Each row is a point on a tangle of strands that fork, close into loops and nearly touch. The rows are in no order.
(in the rows, 128 means zero)
Two points are linked if the straight distance between their rows is under 88.8. Some points are linked to none.
<625>: [ 76 131 169 116 134 114 133 128 133 145 114 151  98  87 103 113 124  57
 108 132]
<550>: [143 132 146  93 127 139 184 127 136 162  93 152  92  93 122 156 148  74
 141 125]
<822>: [ 99 171 100  86  80 134 139 170 116 122 131 150 162 133 156  99  98 166
 109 174]
<1098>: [158 119 124 119 126 147 194 114 156 142 105 132 108 123 112 144 146 104
 127 121]
<298>: [139  65 143 162 149 138 138 123 111 101 133  72 130 139 136 124 138 151
 127 104]
<780>: [134 171 123 159 146  76  45 174  29 124 141 130 146  98 118 122 138 164
 159 124]
<25>: [ 85 177 127  82 146  98  76 149  62 151 158 175 111  82 139 150 109  97
 161 149]
<182>: [137 124 110 147 119 146 180 107 150 115 168 124 152 124 117  96 127 151
  92 133]
<594>: [122 170  96  92  95 153 177 127 154 152  83 165 115 113 129 133 128  90
 106 156]
<982>: [138   4 148 120 148 142 175 110 161 119  96  96 122 133 128 127 154 143
 102  89]
<81>: [189 123  75 100  87 168 137  86 199 123 107 153 180 174 111 131 131 109
  89 159]
<826>: [183  58  83 126 152 148 169  77 179  66 115 118 125 155  98 144 153 160
 121 129]
<328>: [184 128 105 165 108 156 124 116 124 104 155 107 156 172 137 124 142 156
 127 117]
<966>: [164 112 153 188 146 136 125 110 131 161 168  85 149 144 118 113 131 150
 110 122]
<672>: [ 92 115 156 128 138 123 139 133 145 120  98 127  70 135 137 150 108  88
 128  63]
<46>: [108 163 137 193 143 102  88 143 103 120 149 123  90 147 128 115 128 152
 143 126]
<1055>: [117  44 193 202 188 116 110 132  77 107 152  97 145 105 133 117 121 153
 127 101]
<1243>: [116 190 157 136 115  97 110 150 111 176 141 143 175  98 115  91 115 128
 111 171]
<13>: [101  97 135 146 144 138 151 143  86  65 132 126  99 113 149 131 140 152
 160  82]
<1137>: [120  18 193 141 158 132 163 108 145 139 109 119 126 127 137 127 137 129
 106  66]
<1205>: [125  94 112 135 140 152 148  94 185  45 121 111 129 140 130 130 152 167
 149  76]
<1080>: [112 112 132 151 128 130 146 144 124 114 128 105  97 142 132 122 101 104
 103  66]
<1165>: [130 155 148 148 132 126 102 146  98 112 148 116 109 127 155 151 142 133
 184  77]
<744>: [118 147 166 148 131 105  87 146  90 168 139 138 115 128 114 129 117  76
 121 119]
<1297>: [131 132 147 191 173  76  46 165  50 117 146  95 157  91 110 120 126 151
 141 111]
<829>: [112 113 124 119 123 142 151 116 176 120  79 117  77 151 122 149 123  92
 122  95]
<523>: [125 131 156 110 124 129 136 124 131 131 121 114 115 117 136 130 147 108
 163 127]
<164>: [128 149 148 126 128  99  88 151  95 142 123  89 120 136 133 116 124 128
 157 175]
<663>: [147 152  51  49  80 163 150 101 187 126  85 193 130 156 142 159 140 135
 137 172]
<946>: [119 136  63  67 106 155 183 103 190 132  74 178  76 121 123 167 163 103
 115 110]
<125>: [147 182 120 114  93 136 120 149 121 137 127 136 173 145 153 124 126 190
 158 185]
<336>: [125 167 113  92  85 143 149 144 151 156 103 120 150 119 136 115 114 101
  98 155]
<1170>: [158 185 107 120  86 122 112 179  91 156 127 123 149 145 157 129 100 142
 125 139]
<1043>: [171 122  55  81 116 143 129  88 210  67 102 123 147 158 109 143 125 134
 122 132]
<727>: [182  87  74  93 114 158 148  64 223 113 120 123 184 143  96 124 151 128
  82 144]
<712>: [139  96 131 142 127 143 121 120 151 160 125  67 150 139 128 108 111 101
  82 119]
<854>: [ 84 162 149 110 147  87  58 154  59 133 173 164 127  95 105 127 120  92
 138 138]
<916>: [108 110 140 127 140 116 163 141  81  95 150 130  97  90 132 119 129 135
 145 122]
<951>: [ 96  44 193 159 165 111 145 121 102 112 138 136 102 120 118 117 125 129
 120 105]
<484>: [178  92 102 120 127 156 193  93 187 116 104 152 102 161  99 155 160 117
 113 112]
<306>: [140 181 125 156 100 100  89 165  92 173 130 140 165 153 128  98 112 181
 111 173]
<878>: [166 123 149 194 146 109 120 137  82 136 163 103 132 141 129 110 139 163
 134 138]
<1290>: [ 91  61 147 135 141 139 167 135 122  66 121 123 107 118 142 118 138 150
 124  56]
<274>: [160 133 137 161 127 143 123 134 107  98 151 107 131 151 152 134 157 156
 169 101]
<364>: [144  78 148 216 161 123 106 134  79 108 151  78 136 129 139 122 132 162
 133 108]
<596>: [153 114 177 143 144 121 133 133 122 145 129  97 124 120 131 143 124 108
 154 103]
<1022>: [115 156 138 168 128 122 114 122 125 136 139 141  74 171 136 133 137 129
 153 121]
<1250>: [133  22 102 183 155 177 152  98 144  55 137  89 169 130 144 126 139 175
  99  65]
<553>: [164 139 161 156 160  98 121 144 111 160 139  85 141  95 112 135  93 116
 136 128]
<1257>: [141 115  68 105 118 151 144 115 142  81 120 139  74 173 149 154 145 148
 160 130]
<1007>: [166  64  99 129 119 170 137  90 167 119 145  86 167 158 125 110 148 133
  88 117]
<1265>: [133  74 110 121 130 144 158 114 148  92 107 132  68 174 139 144 156 136
 141 105]
<925>: [134 141  63  89 102 156 171  99 191 102 104 163 124 148 105 136 133  98
  83 110]
<634>: [112 114 173 161 160  99  98 146  73 104 154 101 129 104 122 112 136 137
 157 143]
<868>: [ 81 206 156 112 139 104  93 134 121 170 131 173 117  84 113 124 116  86
 147 166]
<702>: [123  81 184 122 141 114 137 126 107 157 134 114 126 108 107 110 133  76
 112 143]
<796>: [144  50 129 132 138 151 153 102 163 103 119  74 136 149 130 123 156 143
 116 100]
<106>: [142 180  86 130  89 144 132 128 164 127 120 132 151 173 129 118 106 143
 108 163]
<40>: [122 149  70  86  94 152 133 134 119 121 125 141  90 168 168 142 129 130
 143 140]
<49>: [ 74 170 125  69 129 117 111 127 102 168 136 176  88  78 156 160 126  81
 170 143]
<124>: [116  71 142 135 137 135 194 111 147 108 147 136 104 124 108 110 157 133
 107 106]
<983>: [113  79 197 162 209  87  81 136  77 126 161 100 164  81  87 136  92 115
 118 110]
<39>: [125  35 189 136 168 126 132 121 115 148 142  84 146 101 121 112 135 109
 114 118]
<667>: [128 145 160 192 164  81  64 133 109 191 146  88 155 110  88 107 105 123
  96 134]
<765>: [109 152  97 117  90 137 137 161  79 104 153 134 148 127 156  95 118 157
 115 149]
<1139>: [109 155 106  58 105 133 142 137 132 156  91 141 102 107 159 137 129 107
 158 177]
<1299>: [155  90 105  87 112 148 169  92 195 121 106 124 148 135 107 118 176 130
 107 142]
<132>: [108  47 120 161 143 162 151 125 133  40 108  93 140 123 158 129 137 163
 126  52]
<837>: [136 151  61 120  97 158 104 118 146  55 138 120 157 168 142 112 124 159
 116 124]
<1129>: [ 89 102 218 131 176 103 120 130 122 136 109 165  90 108 113 167  92  79
 142  80]
<838>: [100  59 206 102 169 102 130 125 142 131  83 109 112  94 115 141 125  93
 146 103]
<674>: [149 175 123 126 119 128 133 156 104 117 147 113 152 109 149 123 126 170
 165 148]
<399>: [ 90 124 161 120 159 103 134 136  94 106 138 146  80  91 128 146 112 113
 162  92]
<421>: [104 163  56  42  85 156 150 126 156 147  86 177 117 143 171 157 119 141
 139 190]
<518>: [ 69 159 161  92 124 115 123 116 133 155 117 164 106  84 120 116 145  70
 142 166]
<469>: [109 202 148 165 132  87  70 139 117 158 137 143 102 129 117 126 127 130
 157 137]
<1012>: [182 149 131 158 113 127 110 142 131 211 135  93 195 139 133 103 109 144
  89 168]
<748>: [100 208  87 109  89 147 149 145 136 180 104 195 114 142 152 148  78 147
 110 192]
<1099>: [148 145 131 126 111 150 141 118 154 119 137 125 116 150 139 149 153 130
 163  95]
<896>: [106 130 100 100 119 131 148 129 135 129 102 134  63 146 143 145 129 100
 143 132]
<769>: [133 122  41  71 114 146 160  96 202  88  98 192  96 145 105 159 158 117
 109  94]
<1186>: [ 76 196 116 109  87 111  91 169  93 139 142 157 148 120 158 100 112 164
 131 167]
<559>: [126 146 180 155 170  88  90 144  90 166 137 159 113 109  83 162 100  57
 123 119]
<1194>: [164  47 107 112 142 136 184  97 189  82  97 136 101 153 101 148 166 149
 109  94]
<1217>: [116 146 156 162 132 105 104 134 118 170 149 101 160 114 107  93 117 118
  92 148]
<974>: [ 88 213 105 113  69 127  86 170 119 176 130 184 157 158 158 120 105 181
 126 160]
<751>: [133 105 176 209 182  93  95 125 116 164 152  80 138 112 103 120  95 141
 110 108]
<671>: [ 83 151 121  77 126 125 131 127 116 142 130 153  77  93 163 161 138 105
 180  99]
<455>: [187  71  52  93 102 158 121  89 161  63 133 132 185 165 119 115 135 144
  95 151]
<676>: [147 129  84 125 116 152 177  97 175  90 142 141 138 137 109 120 129 136
  95 107]
<900>: [136 194 144 129  87 133 133 152 136 177 134 146 192 124 126  97 100 142
  91 167]
<173>: [141 182 122 161 126  99  86 167  69 118 145 109 151 108 140 115 136 180
 167 138]
<535>: [163 151 119 164 107 120 104 157 114 179 141 103 204 149 130  95 106 198
  95 187]
<1264>: [106  82 198 137 179  95 101 125  88 151 159 120 151  91  90 113 113  83
 104 130]
<299>: [191 148 110 193 121 129 119 137  96 136 156 106 145 165 135 122 127 167
 119 133]
<948>: [107  93 178 106 148 127 167 106 179 116  94 140 105 114 121 138 157 124
 153  74]
<1017>: [186 102  91 123  98 165 125  99 172 131 129 107 166 187 123 122 136 117
  94 137]
<1232>: [ 98 222 137 109 137  90  49 152  97 188 121 181 131  91 121 151 105  90
 153 165]
<784>: [107 108 152 132 152 136 162 102 172  82 121 127 101 120 127 138 150 161
 163  69]
<716>: [ 97 174 117 110 117 130 101 147  92 128 144 133  97 118 165 146 127 120
 175 100]
<898>: [158 133 122 109 102 146 172 126 118 128 150 143 136 138 143 118 154 152
 145 161]
<519>: [123 137 159 131 159  95 100 139  82 129 139 124  93 117 121 134 122 118
 166 159]
<255>: [113 113 213 163 196  89  89 140 101 136 125 139 116 113  93 166  78  83
 137  93]
<88>: [119 130  82 132 117 152 118 107 160  47 128 107 121 155 139 120 144 162
 143 111]
<1037>: [146 203  73 101  78 140 111 170 122 133 123 146 154 153 162 144  92 171
 127 140]
<467>: [133 130 120 137 138 135 157  93 195 119 107 100 110 152 108 123 134 129
 125 155]
<879>: [167 157 138 141 105 122 100 159  92 165 139  99 173 130 138 119 117 126
 118 121]
<997>: [107 179 161  98 101 117 123 148 116 177 123 160 163  95 127 105 119  96
 124 199]
<1352>: [123  94 152 153 137 129 176 110 127 137 162 115 132 112 110  98 140 128
  95 137]
<713>: [106 148 154  85 109 131 158 122 140 167 112 157 131  99 122 101 151  96
 128 196]
<1193>: [129  99 185 181 168 123 126 102 143 177 151  87 143 108 109 124 114 119
 111 114]
<450>: [114 133 118 146 123 132 141 158  69  88 159 113 126 106 148  99 132 149
 131 129]
<468>: [103 164 145 150 124  93  83 160  70 149 168 147 125 119 114  99 122 111
 114 126]
<739>: [124 141 102 167 123 139 107 128 140 101 155  72 176 136 135  91 126 161
 103 116]
<141>: [111 197 115 109  92 132 119 148 121 176 125 161 123 129 153 137 118 114
 142 160]
<94>: [179 131  43  55  94 151 139  94 197  88  90 183 146 151 111 163 133 121
 116 149]
<341>: [107 121 186 169 188  83  63 147  71 109 154 118 142  93  92 135 119 131
 148 101]
<413>: [134 169 140 133 120  78  66 172  69 167 128 128 139 136 127 107 114 141
 138 185]
<1059>: [106 106 144 141 135 130 126 118 133  99 121 127  64 166 144 144 148 130
 166 105]
<993>: [180 134 133 137 101 148 129 134 128 176 130 103 166 153 133 121 130 115
 107 148]
<233>: [ 61 136 168 117 171 103 110 126 113 131 128 173  66  97 123 172 103  88
 161  93]
<610>: [131 144  92  72 109 155 188 121 158 162  60 170  83  96 136 159 149  84
 130 138]
<817>: [118 136 139 113 111 133 124 134 141 155 110  93 147 125 123 102 116  78
  94 137]
<811>: [ 95 158  70  46  95 149 151 122 134 175  95 174  81 110 183 167 135 111
 150 167]
<387>: [180  40  80 154 165 159 152  72 173  78 138  80 157 145 109 133 132 173
 104 122]
<697>: [151 142  34  91 101 156 115 101 174  48 126 150 139 165 130 144 122 144
 134 122]

A piece is two or more points that can be reached from each other along the links. Count, over all rows, the pieces, the separate loops (a circle has one, a figure eight two, a Y none), the forks (points with three links) and the tips (points with one).
pieces => 5
loops => 0
forks => 9
tips => 19

A tip is a point with one link. Name the tips that can be reached along the links from each point below, in the order of the rows.
<94> => <1139>, <948>
<594> => <712>, <124>, <387>
<702> => <125>, <39>, <1037>
<1059> => <1080>, <469>

A fork is a point with three links, a tip a point with one. Leave the first point through the second and follow the links. Name the first fork or tip that comes.
<916>, <399> => <274>
<1139>, <811> => <948>
<1080>, <672> => <469>
<948>, <784> => <1139>
<274>, <1165> => <916>
<879>, <993> => <341>

Name the points in between on the shortest way along the links from the first point to the second, in order.
<299>, <468> => <328> <274> <1165> <716> <671> <49> <25> <854>
<625>, <727> => <518> <713> <997> <1243> <1217> <667> <751> <1193> <966> <878> <364> <298> <796> <1007> <1017> <81>
<811>, <784> => <421> <663> <94> <1043> <697> <837> <88> <1205>
<25>, <822> => <854> <468> <744> <559> <255> <1129> <233> <399> <916> <450> <765>
<1264>, <1012> => <983> <341> <634> <519> <164> <413> <306> <535>
